Points on a hilly landscape, in no order, each with its height.
A ball rolls from a point to the lowest of its 4 nearest points, and stops where none of them is lower. Distance is the straight distance between rows; heights are no part of it.
vina: [109  30 143 118 129 135 155 130  73 141 113 161 124 114 171  99 139  96
 133 168  61 125 123  98  97 157 215 151 126 100 122]  h=120
feda: [136 107 139 108 137 137  54 116 193 122  93 124 104 169 164 127 150 180
  70 196 163 173  84 119 127 107 179 117 141 188 134]  h=173
rak: [140 197 116 121 132 105  98 113 163 123 160  96 118 186 148 140 144 138
 129 142 155 164 109 185 139  88  96 101 116 155 147]  h=188
dif: [112 167 159 140  88 100 140 174 140  95 163 138 105 132 141 110  82 135
 155 134 119  83 118 115 150  94 135 117 135 148 113]  h=377
Mekis: [139 189 115 125 119 135 145 167 124 131 161 104 121 122 112 131 121 141
 169  68 157 105 142 148 160  94  94 136 141 108 122]  h=345
sepo: [117 159 164 137 110 157 173 169 108 143 160 107 145 118 112 113 134 132
 161  72 117 115 140 139 142 114  68 150 123  96  87]  h=372
nat: [124 145 193 104  74  84 112 175 161  93 152 150  83 225 165  96 110 158
 109 168 102 131 105 144 142  82 156 136 115 195 131]  h=422
kot: [116 215 120  91 101 120  77 144 169 119 196 109 108 174 142 124 138 154
 131 130 171 154 133 178 140  47  89 102 114 159 182]  h=329
Bomef: [142  37  93 115 151 134 108  91 140 184  38 159 123  68 121 101 137  91
 122 178 119 113 118  89 102 179 168 101  98  93 162]  h=220
vita: [140  43 159 123 140 161 114 139 100 145  73 111 119 150 166 117 168 101
 119 161  74 178  89 108 115 171 196 157 129 122  96]  h=70
kog: [ 85  83 129 126  92  59 159 136 178 121 164 207 110  85 124  92  53 150
 142 170 100  59 147  79 101 128 166  87 141 164 159]  h=663
Nivuv: [120 200 177 113 101 123 146 181 142  96 185 103 112 176 167 107 115 143
 167 101 137 113 103 138 162  65 122 147 157 155 101]  h=261
sen: [108  73 125  82  86  71 102 121 183 116 121 196 117 141 145  90  91 161
 109 177 114 115 133 103 135 114 165 116  95 183 156]  h=617
vevig: [159 100 174 130 153 148  85 138 124 132  70  62 108 191 189 149 168 142
 113 163 122 201  62 110 117 152 187 182 171 170  94]  h=233
Dem: [124 157  90 160 104 140 160 164 136 143 145 153 129  90  82 108  88 133
 158  82 135  86 177 120 137 149  77 132 118  80 146]  h=333
fefa: [114 161 129 138  90 101 146 164 159 114 167 144 103 110 123  94  67 151
 170 125 127  73 137 103 149 103 107 116 129 133 136]  h=431
besa: [128 117 109 105 133 115  87  90 170 112 110 131 113 165 130 120 120 152
  96 165 154 146 107 135 147 112 141 110 102 171 135]  h=197
naz: [ 92  86 130 161 120 136 188 163 106 130 134 146 142  72 103 111 112 127
 130 109  93  96 157  90 113 154 112 119 121  92 122]  h=79
lazir: [101 163 125 119 106 139 175 169 129 118 164 129 128 137 135  99  72 125
 182  86 127  79 149 114 153  89  71 166 139 111 100]  h=66
goro: [144  71 118 107 147 143 102 113 119 154  59 123 120 121 145 114 136 103
 114 172 115 157 110  99 122 157 176 142 115 126 122]  h=102
bufi: [151 184  89 129 149 120 106  87 134 134 148 108 123 137 116 170 138 124
 130 108 165 135 131 176 120 114  86 101 122 131 157]  h=124
pape: [149 141 112 120 152 122 114  95 104 127  97 110 134 149 122 157 147 114
 111 118 155 155 126 154 131 128 105 129 122 140 129]  h=206
Ropeg: [135  35 134 126 148 151 103 112 127 174  36 134 100 102 164 120 154  94
 109 176 100 150  86 102 105 187 197 110 117 105 127]  h=136
topo: [ 91  65 128 136 114  91 154 131 111 118 125 174 119  93 128 106  71 118
 145 150 102  83 144  90 114 141 172 129 136 132 156]  h=465
gev: [134 186 119  93  92 115  97 152 171 129 187 139  93 146 124 114 116 158
 118 131 165 117 148 152 142  53 106  94 107 159 187]  h=348
kom: [152 119 135 151 188 165  87 100 122 144  67  59 158 180 162 158 205 142
 101 124 160 205  96 159 120 140 116 167 162 129 107]  h=259
bogo: [127 119 120 128  90  68 129 127 171 115 147 183 113  95 103  95  74 154
 126 159 122  83 146 104 130 119 137  90 113 156 165]  h=483
Lifi: [148  92 144 120 154 165 143  96  89 135 103 117 160 100 121 140 187  99
  99 148  94 173 123 114 127 160 146 153 112 108  93]  h=119
vifur: [144 102  81 138 145 148 130  82 110 143 104 156 158  55  72 156 153 103
  90 121 139 118 169  97 108 177 118 117 103  75 165]  h=262
garun: [ 85  65 144 123 100  76 138 127 122 115 146 180 119 129 159 104  67 122
 145 173  92  90 122  91 111 128 205 131 143 163 136]  h=529
vako: [141 132 157 143 159 167 153  91  88 135 134 114 181  84  94 162 189 116
  91 108 111 163 138 136 125 163 116 133 115  96  82]  h=176
roga: [139 182  66 147 107 138 137 151 154 143 166 146 132 102  77 113  78 146
 175  77 160  79 176 127 145 126  78 120 127  84 156]  h=409
zur: [142 212 105 118 126 134 118 129 139 125 176  95 122 127 119 155 131 141
 157  92 165 127 136 169 148  92  94 112 137 123 140]  h=260
sivez: [135  59  91  98 142 121  98  88 152 164  65 153 129  94 119 103 101 106
 123 174 134 117 118  83 115 162 166 124 105 127 154]  h=190
pas: [130 110 102 150 127 119 154 120 103 127 128 153 138  71  74 139 125 110
 118  98 128 105 159 109 117 163 116 120 116 106 157]  h=281
som: [123 114 144 137 119 112 146 142  89 114 122 137 132 107 114 134 136 108
 115 105 122 114 131 124 131 136 129 131 124 132 126]  h=343
lon: [122 100 154 107 118 117  70 143 183 107 103 131  96 202 167 117 131 184
  68 168 153 174  92 143 137  98 158 118 127 207 143]  h=123
riz: [149 169  89 143 132 133 127 117 121 140 129 137 125  97  84 170 133 123
 124  75 163 112 154 150 121 147  83 102 116  95 157]  h=432
vafef: [114 125 160 122  97  79 130 147 126  93 140 153 113 160 150 117  86 125
 133 154 107 102 108 118 137 114 165 127 128 166 119]  h=454
Muf: [143 173 128 135 113 101 141 142 124 106 153 125 110 118 121 125 107 129
 142 104 137 104 128 140 147 102 121 118 135 137 125]  h=265
narik: [142 136 122 125 149 123 103  95 138 117  99  95 132 194 149 143 140 130
 108 148 154 171  94 155 139 122 133 134 131 171 114]  h=169
zadov: [ 56  84 148 140  82  85 163 159 147 117 153 170 101 116 158 101  36 123
 157 155  86  57 124  82 111 128 150 104 163 146 124]  h=702
sedo: [116 153 140 136 109 164 189 169 117 141 172 130 151 108 106 103 112 128
 171  74 103 100 172 126 134 118  50 161 116  71  91]  h=366
fiba: [147 176 172 143 162 146 131 116  99 140 150  78 162 138 132 168 207 125
 121  75 130 181 141 206 128 122  74 129 158 111 110]  h=448
Sarom: [109 151 116 135 103 158 197 170 120 142 176 164 150  96 109  94  83 110
 169  95  97  73 196 106 124 123  44 168 122  72 131]  h=463
Doz: [148 155 102 130 123  97 114  98 135 113 129 141 117 121 101 136 100 127
 118 121 150 110 136 132 132 125 118 105 106 147 148]  h=93
gozas: [137  26 133 135 141 146 143 108  90 164  81 142 126 114 171 108 172 105
 116 172  32 140 100 105  93 195 212 126 107  87 100]  h=122
giz: [133 213  78 121 121 143 113 132 155 139 183 108 125 116  98 151 109 149
 164  82 176 109 148 152 143 106  94 102 132 109 162]  h=353
tusu: [140 105 137 111 152 132 115 116 108 121  85 107 134 176 144 135 144 110
 113 142 128 175 110 126 130 146 153 164 136 158 109]  h=156
pefez: [150 120 126 137 162 149  72  98 149 130  74  89 120 166 154 141 151 138
  97 164 165 177  80 119 128 137 164 143 152 167 111]  h=179
pid: [150 143  90 138 160 172 131  74 106 137 110 129 165  76  82 195 177 123
  89 101 148 140 170 139 104 173  84 107 107  66 139]  h=439
vam: [147 108  89 124 175 158  84  74 135 155  52 109 128 120 113 143 152 124
 109 160 180 156 112 122 108 138 131 130 121 120 124]  h=257
sufup: [127 157 145  97 104  95  90 152 180 116 149 126  86 216 164 108 131 157
 105 148 149 155 113 178 152  66 110 113 115 195 161]  h=253
Noso: [123 167 177 135 100 118 151 185 121 100 160 114 116 155 159 107 100 119
 156 104 116 103 109 120 152  94 123 140 155 144  89]  h=318
mepop: [148  92 108 134 150 161 142  82  99 136 106 132 159  64  99 147 171  99
  94 141 108 141 150 103 115 170 129 135  97  85 132]  h=170
samo: [130 140  89 145 191 154  77  82 120 132  80  78 157 174 146 182 192 140
 121 124 184 191 104 179 108 122  95 133 145 117 116]  h=109
zade: [153  90 138 133 162 170  92 118 125 151  49  93 117 146 153 140 183 116
 102 164 134 193  83 119 119 156 161 153 145 136 105]  h=182
Gezov: [106 123 163 144 115 138 172 176  97 120 136 130 136 107 119 111 128 118
 143  88 103 106 133 117 133 124  95 123 131 103  97]  h=282
zor: [ 53  63 155 140  95  92 166 157 111 111 151 164 111 133 177 109  52 113
 145 144  78  66 126  89 105 131 184 125 167 144 117]  h=621
Rekov: [144 125  99 127 184 178 100  77 111 149  67  99 154 132 124 167 193 117
 103 141 158 184 132 144 110 141 101 133 130  95 121]  h=359
Zirus: [127  74 164 107 124 119 121 142 104 121  98 132 120 181 161 122 124 110
 132 157  86 144 102 109 126 141 206 173 137 158 103]  h=121
Veb: [143  85 106 107 145 130  91  93 145 143  77 137 124 126 123 118 116 113
 112 167 143 141 117 109 131 143 164 136 112 151 129]  h=134
Vasi: [151 148 166 131 145 114 127 132  99 106 123 102 136 184 150 146 165 112
 118 107 121 164 117 169 130 127 121 157 155 162 108]  h=171
bado: [140 129 178 119 124  97 122 145 124  92 126  95 113 228 168 134 125 144
 121 141  96 159  92 133 138 128 169 171 152 192 101]  h=189
Tedup: [138 144 116 155 114 134 155 150 106 127 128 133 129  88  87 138 134 124
 136  82 138 110 150 133 131 142  87 113 124  90 134]  h=294
bimu: [134 124 120 166 136 161 170 114 102 139 142 131 175  50  69 150 154 138
 104  94 108 119 149 125 121 183 101 118  99  72 102]  h=248
bodu: [136  64 158 123 141 160 154 124  76 138 123 136 152 117 147 117 169  96
 111 161  56 155 120 106 106 162 188 149 112  98  98]  h=95
Refi: [122 188 150 120 123 151 159 176 114 124 172 104 136 147 129 114 135 134
 175  68 138 115 135 147 159  85  88 166 150 113  93]  h=291
subeb: [114 107 115 150 112  95 153 138 128 122 127 165 119  75  91 117  80 121
 142 119 133  77 151 101 125 149 130 115 125 127 156]  h=365
rovav: [166  91 126 128 167 153  56  90 162 142  49 116 107 125 152 133 161 128
 101 193 168 153  71 114 101 143 185 115 150 148 125]  h=222
reve: [ 56  40 147 139 116 117 179 150  87 120 140 160 124  95 157 108  82 127
 139 138  84  79 140  85  99 142 176 122 154 115 121]  h=515
Sis: [127 181  78 139 183 129  74  68 133 130 110  93 159 169 120 192 171 124
 149 119 180 165 121 189 104 117  65  98 125 107 138]  h=415
guman: [119 167  74 145  99 128 160 155 157 138 163 163 124 100  85  84  45 137
 181 100 139  66 181 110 137 126  80 137 132  93 153]  h=428
Razi: [146 155 153 145 182 158 120  79 103 139 127  88 184 139 126 180 218 125
  95  99 128 198 140 194 118 144  82 140 145 104  98]  h=468
Rasi: [138 149 119 118 101  91 109 113 159 111 146 148 108 143 122 116 102 150
 105 149 138 113 132 139 137 104 124  96 101 163 154]  h=258
bom: [113 217 115 103 107 130 115 156 161 117 211 107 112 140 120 129 123 163
 150 105 172 115 143 159 165  63 108 115 127 131 163]  h=64
lodu: [135 229 115 103 128 123  93 122 155 119 203  90 119 159 137 148 144 136
 152 116 171 158 128 180 146  71  92 106 129 144 161]  h=237
zegu: [147 177 119 132 142 140 134 134 103 140 145 107 137 108 106 174 163 124
 129  69 147 139 144 176 132 133  76 111 134 104 128]  h=384
falug: [148 184 140 121 115  99 126 133 142  99 157 116 104 184 148 128 139 138
 127 138 128 143 112 160 150  93 128 122 131 174 126]  h=145
fas: [123 103 147 161 154 165 180 109  88 137 146 114 194  49  83 136 157 131
 124 108  91 121 126 115 117 183 140 136 106  86  67]  h=231
nirum: [ 85 102 169 152  94 106 167 177 105 101 148 143 125 128 157 110  76 113
 146 125  92  83 117  94 117 126 145 127 158 139 102]  h=548
gosu: [129  73 114 114 138 117 127 105 111 134  97 156 134  89 108 116 114 100
 123 150 119 121 140  92 125 151 156 133 110 125 157]  h=194
Nek: [142  86  86 127 142 116 123  93 120 144 110 167 139  62  80 135 112 106
 107 135 136 102 168  88 111 162 135 122 114  99 182]  h=78
dated: [117 221 143 103 113 128 138 160 151 105 202  88 118 163 141 124 133 152
 165  90 158 132 122 160 177  60 114 133 153 150 125]  h=208
sobob: [120 130 124 158 114 152 184 144 120 139 140 132 155  73  85 126 129 139
 137  84  99 109 158 122 126 161  78 129 111  73 110]  h=125

Where does a ball stop that starts at each point below?
roga -> naz
pid -> vita
vako -> vita
Noso -> bom
guman -> naz

Call two points neighbours if one is among the 4 nearest of the other. Go from one point of each pair to the other, from neighbour to neighbour, staying as low as possible. Name the highest point that can't be avoided.
lazir and Doz -> Refi
samo and Nek -> pape
bom and samo -> lodu
Doz and falug -> rak
naz and vita -> fas
Nek and lon -> gosu
